Each scene shows the same named points in several views. A view is turned or mirrored, shifted and resized as a whole, has a little noise and may leave points out.

Scene 1
View 1
j_622: [ -9   1  30  33   1 -44   2 -14   0 -19   2 -23  -9 -28 -17   1   0  32
  27  11   4 -23   9  12 -15  -3  49  -3   1   1  13  -6 -18  20  12 -17
  -7]
j_663: [ 13 -14   8  43 -29 -17 -26 -30 -18   5  22  -6  -8 -39  -8  14   0  25
  -2   1  15 -16  16  12   6   2  63 -20  18   8  17   1 -13  26  51 -35
  -4]
j_545: [ 15  -7   7  22 -43 -16 -28 -28 -18   9  28  15  -8 -41   2  23  10  15
  -3   5  18   0  13  -6  -2  -4  47 -24   6  32   7   9 -13   0  58 -30
   4]
j_732: [-20 -11  -3  17 -13 -15  14 -24  -1   1  12   2 -22   1  -1   6  22  14
  -5   1   6 -10 -10   7 -26   6  22 -20  17  28  29   6 -34   3  24  18
  -2]
j_709: [  5  -5   6  25 -21 -22  -7 -26  -9 -10  16   8 -14 -31  -9   7  14  12
  10   7  13 -12  11   6 -10  -8  32 -11   7  18   1   6 -19   1  21 -14
  -6]
j_585: [-12 -17  -1  45   7 -28  18 -23  -6 -22   2 -22 -21 -12 -22 -10   5  29
   7   2   8 -37   4  30 -15   2  39  -2  27 -19  20   0 -29  36   1   2
 -20]
j_689: [ 16 -11   1  11 -29 -11 -14 -24 -13 -14  21  27 -25 -24 -14   2  30   2
   9  -9   7   3  22  28 -14 -13  27   1   8  34  -1  -2 -12 -13  13  -8
   4]
j_429: [-28  -9  24  30  -3 -34   6 -19   2   8   4 -28  -9  -5  -2  12   1  35
   4   8   5 -15 -13  -1 -19  17  54 -31  13  20  47  -1 -31  22  46   0
  -3]
j_590: [ 14   2  33  11 -32 -29 -38 -16 -10   0  22  12 -10 -39  -6  22  18  17
  21   1   4  14  20   5  -8  -7  56 -12 -13  51   8  -7   1 -12  47 -34
  17]
j_868: [ 10 -19  16  23 -12 -18 -18 -17 -10 -17  17   7 -28 -13 -24  -6  25  14
  10 -19  -5   4  21  50 -17   3  48   7  11  29  26 -17  -1   7  17 -10
   9]
j_270: [ 20  -6   8  31 -32 -19 -28 -26 -17  -7  25  11 -12 -46 -10  12  10  16
   9   1  15  -8  23  13   3  -9  48 -11   7  16  -2   3  -9   6  34 -35
  -1]
j_338: [ -7 -22  10  61 -12 -19  -8 -29 -14  11  13 -39  -5 -24 -10  10 -17  41
 -12   1  16 -33   1  10   2  19  76 -28  32 -14  43   0 -24  53  56 -25
 -14]
j_385: [  7 -19  -3  49 -32 -13 -18 -35 -19  14  25 -10  -6 -36  -2  17  -4  28
 -14   7  21 -24   8   2   6   6  61 -30  27   0  21   7 -20  33  60 -30
 -11]
j_35: [-15  -7  27  15  -4 -29  -1 -12   3  -6   6  -7 -19  -3 -11   4  19  23
  16  -3  -5   1  -2  21 -26  10  44  -9   4  36  36 -10 -16   1  28   2
   9]
j_826: [ 10 -11  13  42 -16 -29 -16 -26 -13 -10  13 -13  -9 -37 -16   5  -2  28
   8   2  10 -22  17  20   0   1  60  -9  13  -2  14  -6 -12  27  33 -30
  -8]
View 2
j_622: [ -4  14 -20  13   9   7 -10  26 -36 -16   4  18 -22   2  -9  53  21   7
  40 -21  11   2   9  -7   4 -10 -24  12 -12  -1  29  -6  16  17  -8  10
  48]
j_429: [-21  24 -26   1  33  31 -23  23 -14 -20   8   3 -24 -20   5  45  -3   3
  29 -43  21  -6   3   9  28  10 -11  -2  15  20  15   5  27  -2  16  26
  45]
j_585: [ -8  24  -1   3  20   4 -25  41 -23  11  17  12 -47  -3 -13  32  26   5
  47 -36  -6  16  -3 -16   1  -3 -18  19   4  20  37 -13  16  31  -7  11
  39]
j_826: [ -6  27 -10  23  16  12 -14  37 -33 -16  13  21 -16   5  23  43  29   5
  20 -25 -15  -7   6   4  -8 -19  -4  14   3   2  13   6  18  21  -8  31
  53]
j_868: [ 17   1 -10  23  19  17  -9  48  -2   1   0   9 -19   1  38   4   9  -9
  11 -15 -15  -7  -5  -6   6  -5 -20  12  15  19  -8  -4  41  39 -33  21
  47]
j_732: [-15   3   2   7  32  23 -29  38   3   6 -10   4 -41 -28   3  22   3  -8
  12 -22  15  10  -8  12  29  25  -7   0  36  25   8   6  21  22   6  23
  46]
j_545: [-13  12   1  36  21  23 -18  40 -23 -21 -11  23 -10 -14  43  40  21   0
 -19  -6 -10 -11   5  34   1   6  20   5  32  -7 -11  28  12  14   7  48
  64]
j_385: [-26  45  -1  18  30  22 -27  39 -33 -19  18  22 -23  -8  32  46  30  10
   8 -40 -22  -9   8  21  -6 -11  21  11  26   5  12  19  10   8  15  51
  54]
j_590: [  8  -6 -16  42  11  25  -1  32 -18 -33 -21  20   5  -5  49  34  10  -5
 -17   6   2 -20   7  22   7   1  -2   3  16 -10 -24  18  28  18 -14  35
  61]
j_709: [ -6   3   7  26  16  10 -17  39 -21  -6 -11  20 -27 -11  13  33  24  -1
   3  -3  -2   4  -1  14   3   8   1  11  23   1   9   9  10  29  -5  23
  56]
j_270: [  3   9   0  43   9  15  -9  41 -32 -21  -7  30  -7   1  41  36  31  -1
  -9   3 -20 -11   7  20 -12 -11   8  15  14 -14  -6  16  14  30 -14  37
  60]
j_689: [  9 -11  14  34  15  11 -14  48  -5   6 -17  16 -25 -10  29   9  20 -10
 -10  10 -11   6  -7  14   5  10  -5  14  32   6  -8   6  23  46 -24  24
  56]
j_338: [-25  57 -17   4  36  28 -27  38 -29 -18  36  14 -27  -4  27  44  19  11
  34 -65 -22 -13   8   4   0 -19   3  11  15  19  17   8  24   1  12  43
  44]
View 3
j_826: [-21  19   4  -6  -9  -1  -4 -38  -5   2   7   5   1  -9   9   3  17 -22
  -6   2  23  12 -30   2  17  10 -16   6 -16  -1 -20   8 -16  10  12  -5
 -25]
j_385: [-18  26  12 -12 -12   1  -4 -46  -8  13  -8   4   1 -20  11  -2  24 -15
   0  -3  28  15 -14   5  16  13 -12   1  -9   7 -13  15  -5   3  10  -5
 -34]
j_338: [-14  18  11 -12 -16  -9   2 -58   2  15   4  -2  -3 -23   4   3  31 -18
   5   0  12  25 -10   3   6   4 -11   1 -13   4  -1  17 -12   9   6  -9
 -28]
j_585: [ -7  12  -3  -6  -9 -11  -8 -44   0   8  18  12   4  -1   7  -9  17 -34
 -16   3  12  18 -26  -1 -11 -12 -17  17 -23 -13 -10   1 -13  13  -2 -13
  -9]
j_732: [ -2  16   5 -11 -16  -8 -21 -24  -7  33   0  10  25  -5  21 -20   7 -34
   8  -3  28  11 -14   0  -5   0  -5  -1 -20 -15  -9 -13  -8   6   2  -6
 -10]
j_689: [-18  18  -8  -4  -4  -4 -20  -8 -13  13   4  10  22  -1  23  -7  -2 -33
   3   1  36   1 -34  -1  17  16 -14  -3 -18 -20 -26 -12 -23   6  20   4
 -13]
j_429: [ -3  11  24 -13 -31 -10  -6 -40   3  28   7  -4  14 -15  12 -12  14 -28
  11  -1  13  18 -14   0  -2  -2  -1  -3 -22   3  -2  -7  -8  15   0 -11
 -16]
j_663: [-19  23  11  -7 -12  -1  -4 -37  -6   8  -1   3   4 -17  10   3  17 -16
   1  -1  25  13 -24   3  22  16 -12  -1 -12   6 -17  10 -14   8  16  -3
 -32]
j_709: [-15  20   7  -6 -14  -1 -14 -22  -9  10   1   8  15  -3  18 -10   3 -28
  -5  -1  31   4 -31   1  14  10 -11   2 -19  -5 -22  -6 -13   9   8  -5
 -20]
j_35: [ -8   7  11  -7 -26 -15 -15 -21   0  23  14  -3  23 -10  16  -9   3 -34
  16   1  16  12 -26  -1   2   4  -4  -8 -26 -10 -10 -18 -24  17  10  -3
  -7]
j_270: [-24  23   6  -5 -10   2  -9 -24 -10   2  -1   4   9 -10  15   0   7 -21
  -1  -1  34   4 -33   3  26  21 -13  -1 -14   1 -28   0 -19   9  18  -2
 -26]
j_545: [-19  27  15  -9 -15   3 -11 -22 -12  16 -12   2  16 -15  20  -4   6 -17
   9  -3  38   3 -23   4  27  24  -7 -10 -11   7 -24  -1 -10   4  17   0
 -32]
j_868: [-18  12  -9  -4  -7 -14 -13 -18  -4  11  14   0  16 -11  15   4   6 -33
  11   3  21  13 -32  -1  13  10 -13  -4 -20 -22 -17  -9 -38  13  23   3
  -9]
View 4
j_826: [  0  11   8  -7 -16   6 -11  -3  13  -8   2 -27   0  -2 -10  14 -17 -13
   4   4  -5 -20 -14 -26  11   6  23 -31  -6  17  -7  -7  -8 -25   4 -19
  18]
j_35: [ -6  11  33  19  -5 -11 -18   9  13  10  -7 -17 -12  18 -15   7 -14 -17
   0  10 -21  -8   7 -11  19  12   1  -6   3  -4   7   2 -20   2   4   3
  -1]
j_585: [ -4  21  32  15 -12   6 -12 -18   5 -14 -31 -22  -6  13  -9   2 -28  -5
   7  -4  -6 -16 -19 -27  13 -20  31  -5 -13  16  -7  17 -22  -8   2 -21
  35]
j_663: [ -5   8  -2  -6 -24  11 -14   1  13  -9  20 -30   2  -4  -5  15 -13 -23
   0   9  -5 -21  -4 -32  12   5  26 -42   7  18  -1 -14   6 -21   5 -16
   9]
j_622: [  3   9  25  -3   1   3  -9  -5  15  -2 -20 -18  10   9 -17   7 -11  -3
  12  -2 -14 -10 -19 -15   9  10  14 -10 -11  10 -15  -6 -23 -19   4 -11
  21]
j_545: [ -4   6  -9  -4 -21  13 -17  -3  10  -6  38 -17  -1   5  -8  15 -10 -22
  -5  18 -16  -7  16 -29  11   9  14 -39  12   5   1 -30   9  -9  -3  -9
 -16]
j_590: [  6   5  -2 -14 -13  -4 -15   8  13  11  33 -16  -5   6 -15  22  -6 -17
  -1  19 -22 -11  11 -12   9  28  -7 -30   5  -9   3 -33  -9 -16  -5  -2
 -26]
j_689: [  9  20   3  -2 -24   0 -11 -23  -5   2  17 -10 -28  19  -9  16 -31 -10
  -5  15 -17 -10  13 -17   9  -8   0 -14 -13 -12   4 -19 -16  -5 -19 -13
 -21]
j_429: [-15   6  37  28  -1   1 -22  12  19  -2  -9 -26  13  11 -12  -3  -4 -24
   3   7 -17  -7   3 -23  23  11  22 -17  18  14   1   6  -6   2  20   3
  21]
j_385: [-14   9   0   5 -24  17 -17  -1  12 -18  23 -33   7  -6  -1   9 -12 -26
  -3   9  -3 -16   0 -42  17  -2  37 -45  14  26   1  -8  12 -17  11 -19
  19]
j_270: [  4  10  -8 -15 -23  10 -11  -9   7  -6  23 -18  -5   1 -11  19 -17 -13
  -2  11 -10 -16   0 -26   6   5  13 -35  -3   4  -4 -25  -5 -21  -8 -17
  -7]
j_709: [  1  13   5   0 -13  13 -16 -17   4  -5  11 -10  -4  15 -12   8 -18 -11
   0   7 -15  -5   6 -25   9  -6  14 -19  -3   2  -6 -18  -9  -6  -7 -13
  -4]
View 5
j_689: [ 28   8  13  -9 -15   5  24   9 -20   8   8  11 -10  -3  33 -20 -11   3
   6  30   5  -7  24  20  -4 -10  25  32  -8 -10  -1 -27  -1 -15 -13  -2
   0]
j_709: [ 29   3   6  -7 -16  -4  17   7 -19  24   2  12 -19 -10  32 -25 -19  -4
   2  22   5  -7   9  22  14 -27  21  28 -12 -13 -15  -6   0  -3  -8   2
  -2]
j_826: [ 28   8  -1   5 -24  -6   8  -2 -20  12  -3   5 -11 -12  22 -34 -13 -21
   5  19  10  -7  -7   8  16 -54  28   5 -22 -12 -18  -3   0  18  -5  -4
   4]
j_270: [ 33  16   3   8 -18  -9  11  -2 -16  18   5   7 -19 -11  30 -26  -2  -6
  -4  22   5 -11   5  19  11 -45  28  26 -15 -10  -7 -18  -9   5  -9  -8
   1]
j_590: [ 54  12  14  13  -4   9   1  11 -27  24  13   4 -22 -19  20 -13   6  -4
 -13  16  -3  -8  18  15  -1 -40  34  43 -15 -19   7 -19  -1   9  -5 -18
   8]
j_622: [ 39 -16   1  -9 -27  12   8   3 -24  23  -8  18 -14  -6  21 -29 -28 -19
  13  24   4   5  -5   5   5 -43  28   9 -20 -14 -30   9  15  21  -4   5
  15]
j_663: [ 24  19   1  11 -17 -18   8   1 -19  17  -3  -6 -15 -18  23 -33  -4 -19
  -5  14  16 -13  -3  14  26 -55  28  13 -20 -18  -9  -7  -8  13  -7 -10
  -5]
j_338: [ 15  11   2   4 -16 -18   0  10 -24   7 -14 -20   1 -20  10 -49 -16 -40
   6  10  32 -10 -10   2  43 -58  26 -14 -32 -22 -19  11   4  23  -3  -2
  -8]
j_385: [ 17  22   0   8 -16 -25   6   5 -17  22  -7 -14 -15 -21  23 -40 -10 -23
  -6  10  21 -16  -5  16  44 -56  21   8 -21 -21 -12   1  -8   9  -5  -8
 -14]
j_35: [ 40 -15  22 -13  -4  19   5  27 -36  16  -3   0  -3 -13   9 -21 -21 -17
  10  17  11   1  23   2   7 -17  29  22 -21 -24 -10   2  23   8  -7   0
   9]
j_868: [ 29   3  17  -6 -15  12  16  13 -27 -11   3   5   8  -5  21 -27  -9 -11
  12  31  12  -2  21   2  -9 -18  31  11 -20 -12  -1 -25   9   4 -12  -3
   9]
j_732: [ 21  -9  17 -21  -5   1  13  29 -28  22  -7  -5  -5 -11  21 -27 -31 -14
  13  21  20  -6  23  16  28  -2  15  24 -13 -26 -15   9  15 -11  -8  11
  -9]
j_585: [ 13 -15  -2 -24 -33  -2  21   4 -18   9 -18  12   0  -1  27 -44 -39 -24
  26  27  20   1  -7   8  19 -30  19 -10 -21  -7 -37  10  13  10  -8  18
   2]

In a view up to two points have been moved. Name them for each view, in the order of its rows, or write none.
view 1: j_338
view 2: j_622, j_270
view 3: j_826
view 4: none
view 5: none

Scene 2
View 1
j_417: [ 14 -17   1  12  17 -25 -66  -8 -79  15 -13 -19  30  44   4 -20 -31 -10
 -12  15  -3  -2 -37 -38 -25   8 -10 -45  20  23  24 -24   0  25  17  22
 -41]
j_788: [ 35  50  -7 -60 -37 -53  18 -11  -7  22 -44 -30 -45  50  53  11  24 -12
   7 -24  -2   4 -32  75 -39 -10   1 -30  20  51  39 -32 -29  22 -44  48
 -24]
j_105: [-10 -18 -29 -20 -35 -13  43  32   3 -42  -7 -44 -42  17  48  31  -8 -22
   4   3  20  32 -34  53  -8 -57  28  -9  24 -16  39 -45  -6  16   4  11
 -17]
j_702: [ 24  13  10 -33 -11 -38   0   3 -38  22 -30 -35 -32  45  28   9   5   9
  14  -2  10   4 -25  47 -22 -23  -7 -33  -6  23  32 -31 -26  18 -14  29
 -28]
j_854: [ 30  26  -3 -30 -14 -55 -29 -17 -33  33 -24  -5   0  36  26 -10  17  -8
 -10 -12 -13   3 -10  31 -34  -6  -5 -36  15  40  21 -23  -8  23 -24  45
 -42]
j_111: [ -5 -39 -18  14  -7  -1  11  34 -23 -28   2 -34 -25  18  33  20 -15  -8
   6  20  26  22 -35  28  -1 -51  28 -13   0 -30  31 -35   0  10  22   6
 -22]
j_280: [ 23   1  10 -18  -1 -32 -15   8 -47  21 -21 -31 -15  41  19   2  -4  13
  12   5  12   5 -20  31 -15 -26  -9 -33 -13  14  26 -29 -19  16   1  28
 -29]
j_346: [  5 -18 -32  12 -18  -8   0  20 -14 -25 -10 -23 -16  20  48  12  -9 -31
  -4   9  14  17 -51  24 -20 -26  37 -19  25  -9  32 -34   4  20   5  18
 -25]
j_470: [ 23 -11   6   8   9 -18 -30   7 -56  18 -18 -23  -5  39  19  -3  -8   6
   5  16  13  -1 -33  17 -19 -16   3 -31 -10   7  23 -27 -11  15   8  25
 -31]
j_708: [ 18  -3 -17   6  -6 -23 -26  -2 -39   6 -21 -16  -2  35  36  -3  -7 -25
  -5   5   2   5 -44  11 -30  -5  18 -29  18  19  29 -26  -1  22  -3  31
 -34]
j_50: [ -1 -30  -1 -12 -10 -24   8  26 -24  -7   1 -25 -16  17  19  16  -5  10
   3  10  18  28   3  40   6 -62   6 -16  -7 -26  26 -36   1  12  17  10
 -33]
j_56: [ 18  14  -9 -28 -23 -34   1   2 -27   7 -27 -30 -26  40  40   7   0 -10
   4  -5   4   7 -39  42 -26 -16   5 -30  12  26  34 -34 -15  20 -15  32
 -27]
j_904: [ 28   2 -25  17  -6 -16 -18   3 -22   8 -19  -9 -11  29  48  -1  11 -24
  -2   5   5   3 -49  33 -31  -6  36 -23  10   8  26 -23  -2  18 -14  38
 -32]
j_608: [  2 -23 -25   0 -15 -20   7  19  -8 -15   4  -9 -11   8  37  12   6 -14
  -6   4   9  28  -8  41  -5 -51  32 -10   9 -22  25 -32  10  15   4  17
 -34]
j_789: [ 14  11  18 -56 -14 -57  -9  -3 -46  25 -19 -31 -15  36  12   2  -3  16
   4  -9  -1  15  11  36 -13 -33 -31 -34   4  27  31 -34 -18  17  -8  26
 -35]
View 2
j_789: [  9  -1  20 -21 -31  12 -19 -30  -7  -2  20   1 -14  -9  17 -14 -19  20
  -3 -20 -18  13  26  13 -32  -6 -34 -26 -25  16  14 -25 -16  27  10  25
  29]
j_608: [ 10 -17  26  21 -21  -7 -30 -18 -22   4 -16  25  19  21   0  16  -8  33
  -3  10  -3   7  21   9  -4  23  17   4  -3  18  36 -24 -48  33 -20  45
   0]
j_56: [  0   3  16  -6   0  29 -15 -10 -28   4   4  18  -8   1  27   9 -13  28
 -12 -23  -4  13  15   7 -27  -9 -32 -14  -9  19  23 -21 -54  28  -1  28
   7]
j_111: [ -6 -23  22  26 -25  18 -21 -16 -20 -10  -9  27  28  29   2  18 -18  48
  -8  19  16  23   4   0   9  23  15  -5  10  40  25 -10 -52  39 -30  72
   3]
j_702: [  3   3  10 -15 -10  26  -8 -21 -22   3  14  16  -6  -1  36  -4 -23  26
 -15 -24   2  19  16  12 -16 -18 -35 -23  -8  11  13 -25 -37  21   6  31
  18]
j_417: [-17  22  28  -4 -54   1   3  32 -31  -4 -10  -1  10 -34   4  18  47  32
 -44 -12   6   8   3 -13 -31   1 -21 -36 -31  57  -5 -25 -26  23 -23  39
  58]
j_105: [ -1 -30  25  24   8  39 -35 -32 -15  -4  -2  27   9  41   5  17 -33  43
  14   7  -5  16  15   4 -12  21   4   7  13  36  43  -5 -69  49 -12  60
 -21]
j_346: [ -7  -9  23  22 -11  17 -20   0 -32   2 -14  27  20  16   8  27   3  38
 -17   4   9  11   6  -2  -5  14   6  -3   3  38  27 -17 -65  32 -27  52
  -1]
j_854: [ 12  18  14 -15 -15   0 -12   0 -30  16  -2  11 -12 -19  23   6   9  14
 -22 -32 -17   2  26  13 -39 -13 -35 -19 -30   5  18 -39 -36  14   4   2
  25]
j_280: [ -2   0  17  -9 -25  19 -10 -13 -22  -5   8  15   4  -4  23   2 -10  32
 -19 -13  10  22  11   4 -14  -8 -26 -25  -8  25   8 -20 -36  23  -6  43
  24]
j_904: [ -2  10  13   9  -2  11 -10  11 -41  15 -17  30  13   2  26  28   9  28
 -30 -16   9   6   9   3  -8  -6  -9  -6  -5  14  23 -31 -68  16 -17  28
   5]
j_470: [-10   7  17  -3 -37   6   0   1 -28  -4  -3  12  16  -9  20   7   2  32
 -33  -9  18  21   4   2  -1  -7 -16 -29 -11  29   2 -26 -33  20 -17  45
  36]
j_788: [ 12   8   6 -20  29  42 -17 -24 -31  20  17  22 -28   1  49   3 -30  18
  -5 -47 -20   8  26  15 -41 -26 -53 -12  -9  -7  33 -27 -65  22  23   2
  -5]
j_50: [  8 -22  24   8 -38  -2 -25 -36  -8  -8   1  16  16  22   0   1 -22  35
  -2  15   3  21  20  13   3  19  10  -7  -5  22  23 -18 -26  34 -16  57
  14]
View 3
j_470: [ -4  -6 -13 -18 -12 -22  -9  -3 -12  15  -4   8 -40 -11 -15  -9  12  -5
  -4  13  -3  -8  25  -1  12 -21  -3 -24  -6   5   6  -6  -6  -1  20   8
  29]
j_111: [-16  27  26 -48  -5 -28 -27  16 -23  12  -6   5 -29 -19   5  -7   0  22
  -3  16 -16  -6  20   3   1 -32   6 -18  10  20  -8  -8   5 -10  19  10
  26]
j_708: [ -5  -1   5 -18 -15 -25 -13  -6  -2  17  -4   2 -42 -18  -6  -3  15 -18
  -1  14 -13  11  18   1  10 -35 -14 -23   6   9  23  -1  -5  10  11   2
  38]
j_280: [ -5 -17  -7 -23 -14 -18 -13  -2 -18  16  -3  13 -37  -9 -11  -2  14   1
  -9  12  -1  -2  15  -3   3 -23   4 -26   4  14  15 -10  -5   0  15   8
  30]
j_854: [  5 -35  -9  -6 -17 -20  -7  -4   1  22  -6  12 -34 -17  -1  14  12 -22
 -16  16  -6  19   9 -18  -5 -34  -4 -25   7  17  39  -5 -15   9  11  -1
  38]
j_702: [ -1 -31  -9 -20 -14 -11 -11   1 -17  20  -3  14 -32  -7  -9   5  12  -3
 -14  17   6   5   6 -15  -5 -26  11 -30  15  19  29 -14  -5   1   8   8
  31]
j_105: [-17  14  42 -55  -9 -20 -34  17 -25  14  -7   6 -22 -19  15   8   2  27
 -15  21 -14  12   2  -5 -16 -42  12 -20  30  39  15 -12   8  -2  14   8
  28]
j_56: [ -4 -20   7 -23 -17 -14 -15  -1 -13  20  -4   9 -35 -12  -4   6  14  -6
 -10  17  -5  15   5 -10  -5 -33   2 -29  20  22  35 -10  -3   6   6   5
  35]
j_608: [ -8  13  23 -36  -6 -33 -17  19  -8  17  -6   6 -19 -28  19   8 -12   8
 -12  19 -21   6  18 -14  -9 -41   4 -15   6  20   2  -7  -6  -9  23   1
  29]
j_904: [ -7   4  12 -18 -11 -21 -10   7   0  22   0  -5 -37 -22  -1  -2   4 -21
   1  19 -15  13  18 -12  13 -39  -4 -27  11   7  28  -8  -1   1   0   1
  36]
j_346: [-15  23  33 -37 -10 -25 -24   6  -9  15  -5  -5 -35 -23   8  -3   7   1
  -1  18 -22  12  16   2   3 -42  -6 -21  17  20  13  -1   4   3  11   3
  34]
j_417: [  1  -6 -23  -4 -19 -42  -9 -26   2   8 -11  12 -51 -15 -19  -8  26 -20
   1   3 -17  -4  35  23  15 -22 -39 -12 -29  -2   1  13 -17  19  39   2
  35]
View 4
j_470: [ -1  -9  13  -9  -2 -17 -14  13  -5   8   3  -4   2  25 -14   9 -28  24
  -5   6  23  14  -2  -8 -20  23  -6  10  -7   5   9   7 -13   6 -16 -10
  -2]
j_417: [  8 -10  11 -15  -1 -34  -7  12  11  11  -8  -9   6  24 -23  18 -27  19
   7  12  15  31   6 -18 -30  29 -10  32 -10  10  10  29 -16  22 -31  -3
 -19]
j_788: [ 19 -10   0  23 -18  -1   4  38 -17   6  -3  -1 -10   2   7  10  -8   9
 -17 -20  33   8  -5   9 -26  35 -21 -43  -6  22 -28 -12 -11  -1  -7 -17
  -8]
j_50: [-11  -9  10  -4  20  14 -18  12  -4  12  14   2 -11  21  -4 -13 -21  16
 -21  12  12  -5  -8  -1 -15  29  -5   6  -5 -12   6  -1 -18 -12 -24  -5
   0]
j_105: [  4  -7   5   5   8  17 -30  26 -11   3  15  24 -21  21  -2  -9  -4   2
 -17   7  17 -29 -19  13 -10  36  -6   1   1  -2 -15  -6 -12 -30 -33   3
  -7]
j_702: [  7 -12   6   4  -8  -3  -7  25 -14   7   1  -4  -7  13  -8   8 -22  18
 -18  -7  28   9  -1  -3 -27  28 -15 -18  -6   8  -4  -6 -13  -1 -10 -18
  -2]
j_789: [  5 -14   0   2   5   6   4  23  -7  15  -2 -13 -12   4 -10   1 -24  17
 -26  -1  17  19   5 -13 -38  34 -21 -16 -12  -1  -2  -1 -17   6 -18 -18
 -10]
j_346: [  6  -3   9   1   2  -9 -25  21  -1   2   9  17  -6  27  -1   5  -9   7
   2   9  17 -11 -17  11  -5  31  -1  17  -1  10 -10   8 -12 -12 -32   8
 -11]
j_56: [ 11  -9   4   5  -3  -5 -11  26  -6   7   2   5 -10  15  -4   7 -12   9
 -10  -1  22   2  -6   1 -21  34 -14  -7  -5  11 -10   2 -14  -5 -23  -7
 -11]
j_904: [  2  -5  12   9  -4 -15 -13  17  -2   5   7   4   5  23   9   9 -15  17
   1  -4  23   4 -13  11  -3  24  -4  -2  -5  17  -9   3 -11   4 -17  -2
   0]
j_708: [ 10  -6  10  -1  -4 -22 -11  20   3   6   0   4   2  21  -5  14 -15  13
   4   3  21  10  -6   2 -17  29  -8  10  -6  15  -7  12 -12   7 -25   0
 -12]
View 5
j_788: [ 73 -12  33  13 -16   9   6  33   9  37 -50 -26   4  -4 -36 -15 -40 -18
  -3 -51 -52   1   9   8  17 -19 -19  52  12 -44  13 -40  -7 -11  28   7
  10]
j_854: [ 46 -11  14  11  15   5 -10  22  -1  15 -29 -17 -15   0 -19  -9 -17 -21
 -10 -23 -24  -2  28   2  22 -23 -56  18  -3 -10  -2 -51  -7  -7  31   2
  25]
j_789: [ 47  -8  10   6  -8   1  -3  10 -16  19  -9 -18 -18  18 -27 -12 -15  10
  -5  -4 -25  24  38  -4   3  -5 -58  45   7 -20   8 -34  11 -23  14   4
  32]
j_50: [ 28 -24   4  -8  16  16  30  -9 -16 -13  21   3  10  22 -15 -17   4  22
  32  10 -12  12  18 -10  -3  10 -45  46  12  -9  30   9  16 -25  26  13
  27]
j_105: [ 55 -37   2 -18  -1  27  57  -1   2 -15   0  17  43  21 -27 -23  -7   7
  47 -21 -16   7 -11  -6   7   9 -15  68  27 -27  36  19  -1 -25  11  24
   7]
j_708: [ 39 -19  -5 -21  26  24  17  16   6  -2 -28  -5  10  13 -24 -19 -21 -14
  14 -13   4  -2  15   5  21  -1 -51   7   0  12   2 -31 -18   2  25  13
   8]
j_56: [ 54 -16  11 -11   2  20  17  17   3  13 -31 -12  11   9 -33 -19 -29  -4
  13 -26 -22   7  14   2  11  -4 -34  35  12 -17  10 -26  -8  -7  24  12
  10]
j_608: [ 33 -32   6  -3  28  19  35  -5  -2 -23  14  15  23  11  -9 -15   7  -2
  37 -10  -9  -8   1  -7  12  -1 -39  40   8  -6  30   8   2 -18  30  13
  21]
j_346: [ 44 -34  -7 -28  25  32  44   5   7 -21 -11  11  32  14 -24 -20 -11 -10
  37 -18   5  -7  -3  -1  16   3 -31  27  10   5  18  -1 -18  -7  22  22
   3]
j_470: [ 24  -9   0 -27  25  24  13   6 -11   3 -16 -19  -2  19 -26 -24 -24  14
  14   7   1  10  32  -1   0  10 -54   5   1  15   7 -27  -3   0  37  11
  15]
j_417: [ 25 -10 -28 -33  32  22   1  12 -10  -6 -19 -11 -13  29 -28 -18 -19  -5
  -4  14  31  14  43   2  15   3 -82 -17  -7  41 -21 -52 -15   7  13   9
  20]
j_111: [ 28 -31  -7 -33  22  33  52  -7  -8 -20  11  10  31  25 -23 -28  -4  21
  48   4   5   4   4  -7   0  21 -31  39  18   4  32  18   0 -17  23  22
   8]
j_702: [ 45  -6  20  -8  -1  15   6  14  -6  23 -26 -28  -2  11 -31 -21 -32  11
   7 -14 -31  13  26   3   0   0 -38  34   8 -19  13 -29   2 -12  32   9
  15]
j_280: [ 35 -10   6 -18   9  21  14  10  -9  10 -16 -20  -1  19 -29 -24 -25  16
  12  -2  -9  13  27  -2  -1   8 -46  24   6  -1  11 -25   0  -7  29  12
  13]
j_904: [ 36 -21  10 -16  32  30  24  15  11  -4 -27  -8  18   1 -20 -19 -19 -14
  22 -25  -8 -15   6   4  18  -5 -35   9   1   5  13 -19 -18   5  44  12
   6]

In a view up to two points have been moved. Name them for each view, in the order of its rows, or write none.
view 1: j_280
view 2: j_346
view 3: j_854, j_417
view 4: j_56, j_904
view 5: none
